The views of a scene show one set of named points, each view turned or mirrored, and shifted as a whole, with a little noise and some points left out.
(in the rows, 128 means zero)

Scene 1
View 1
(41): [ 93 185 200 107 128 188 157 148  96  86  95 126 120 137 131 134 156 119
 173 130  72 144 124 137]
(173): [129 182 137 143  77 130 147 113 108 106 146 145 134 109 117 130 124 120
 144 113 109 132  93 110]
(77): [103 186 186 121 100 153 164 126 121  80 127 129 105 120 133 149 149 120
 151 127  85 125 106 141]
(228): [125 190 181 132 124 177 157 153 109  96 103 126 127 137 124 148 142 120
 159 122  75 136  94 132]
(93): [141 184 124 163  99 127 131 124 124  95 130 137 129 111 109 140 118 106
 129 101  71 129 103 103]
(199): [100 188 171 132 100 135 154 114 125  65 136 125  94 114 129 143 141 104
 144 117  67 114 126 129]
(80): [110 183 108 165  92  97 116  96 125  61 149 132  98  94 104 120 118  83
 123  90  46 109 154  89]
(29): [139 197 118 172  65 106 144  99 120  89 165 139 115 101 105 141 107 105
 133 105  92 105  84 101]
(236): [104 174 183 107  71 146 171 110 113 107 146 149 127 109 142 138 150 137
 154 134 132 141  91 139]
(216): [103 182 152 123  61 126 156  95 106 100 160 149 119 101 125 123 132 123
 152 123 121 127 105 118]
(26): [ 75 188 170 125  80 114 154  86 129  47 159 124  68 101 129 136 144  96
 140 117  69 100 149 131]
(207): [119 185 148 136  85 141 148 118 106 101 138 144 128 111 119 128 131 119
 149 116  99 133 103 112]
(92): [ 91 207 165 127  92 161 156 118  80  75 133 124  93 126 110 123 125 100
 175 121  75 109 125 116]
(160): [102 185 142 143  91 119 136 104 122  69 144 131  98 103 116 129 129  96
 138 106  65 115 140 112]
View 2
(26): [ 93  92 142 154 121 141 130  81 131  96 117  89 135 150 168 150 110 170
 108 176 138 136  59  88]
(80): [110 106  75 139  98 140 170 101 169  84 141 101 146 161 159 152 136 143
  80 203 136 144  89  67]
(41): [ 91 132 164  95 141 115 140  81  68  87 128  97 126 159 150  99 129 130
 167 146 158  83 128  96]
(29): [137 125  61 148  80 129 133 134 141  87 123  71 135 152 116 150 105 111
 110 165 147 148  75  74]
(77): [102 121 140 127 122 131 125  94  88  92 123  90 131 152 141 129 102 132
 160 152 144 105 101  95]
(236): [107 141 112 159 120 102 101  83  74  97 121  84 101 126 131 125  75 119
 161 139 161 114  91  99]
(93): [125 133  67 122  93 132 154 120 129  83 141  95 140 161 127 138 119 107
 128 175 141 123 114  71]
(228): [109 132 132 102 119 124 137 105  82  86 127  92 135 160 132 115 120 114
 165 147 150  95 121  90]
(160): [106 112 107 138 111 132 149  95 135  89 132  94 136 155 154 140 122 145
 106 181 143 132  89  79]
(199): [100 107 132 131 120 140 141  90 119  90 127  96 139 158 155 140 117 149
 128 173 138 118  91  86]
View 3
(41): [ 94  85 130 149 101 178 140 162 188  54 142 131 135 115 129 183  99 133
 126 180 130 110 159 159]
(216): [ 76 103 169  94 118 142 116 174 145 111 159 132 126 138 118 141 152  85
 128 134 134  65 148 142]
(80): [ 68  83 143 156 103  96 111 182 131 128 141 172 126 120  63 176 196 106
 138 116 189 104 113 117]
(93): [100 112 136 148 118 128 129 153 143 120 147 158 117 135 107 166 150  94
 110 122 194  94 118 135]
(207): [ 90 106 145 121 115 148 124 159 152 107 154 143 121 135 121 160 141  94
 115 138 157  79 138 146]
(173): [ 93 113 150 111 121 144 122 156 145 119 155 144 119 142 123 151 146  84
 111 129 162  72 133 145]
(236): [ 85 110 172 104 128 163 130 169 158  90 162 109 129 140 141 127 118  91
 126 145 120  72 161 151]
(26): [ 63  81 174 139 103 110 118 201 150  92 153 143 129 105  72 158 156 115
 162 127 128  99 145 115]
(29): [103 126 162 111 116 109 122 160 137 138 164 163 106 128  95 156 158  78
 123 101 177  71 115 119]
(228): [112 107 130 152 110 168 148 146 180  76 148 138 121 123 135 175  97 118
 114 156 155 105 142 151]
(77): [ 95 102 160 140 113 149 140 172 169  78 153 125 125 117 117 156 108 114
 136 144 133 101 152 138]
(92): [ 93  85 141 113  84 148 121 169 175  86 155 161 120 102  93 192 135 118
 136 152 129  86 142 137]
View 4
(160): [138 120 141 131 161 127  78 142  71 132 119 159 156 103 104 122 152 123
  96 138 162 170 104 117]
(80): [154 107 152 136 178 105  59 131  50 123 110 153 152 112  79 115 165 123
  80 150 188 192  90 105]
(92): [104 140 114 106 160 160 120 147  90 110 121 157 166 100 129 126 146 111
  95 120 129 148 127 122]
(77): [128 128 117 129 131 162 101 157 102 158 124 167 147 105 138 124 140 127
 118 122 129 147 121 138]
(29): [198  95 128  98 140 129  94 116  58 107 113 161 146 118 113 144 138 121
 107 154 159 174  76 111]
(207): [160 114 120 115 135 155 113 145  82 124 109 156 139 110 122 138 148 111
 128 114 155 163 108 116]
(216): [169 113 141 100 128 151 102 135  83 117 120 165 156  89 119 157 133 109
 139 133 153 151 107 105]
(199): [123 126 134 138 154 138  78 152  86 151 125 164 155 103 116 114 150 131
  93 136 146 161 113 131]
(41): [ 90 142  97 139 144 176 128 176 113 156 115 156 137 113 145 109 160 121
 113  86 126 148 142 142]
(228): [129 126  87 132 135 171 130 162 100 151 108 157 123 133 147 111 156 125
 110  96 126 161 119 146]
(93): [178 100 115 128 146 134 100 137  66 129 102 152 122 135 112 123 161 124
 104 123 165 186  87 122]
(173): [177 107 121 110 129 154 113 137  78 120 109 159 136 111 120 145 145 110
 137 120 160 166  99 111]

Which points are out of place in each view (at most two, in the order of its rows)? Write - if all are in place.
view 1 -> (199)
view 2 -> (228)
view 3 -> (26)
view 4 -> (92), (216)
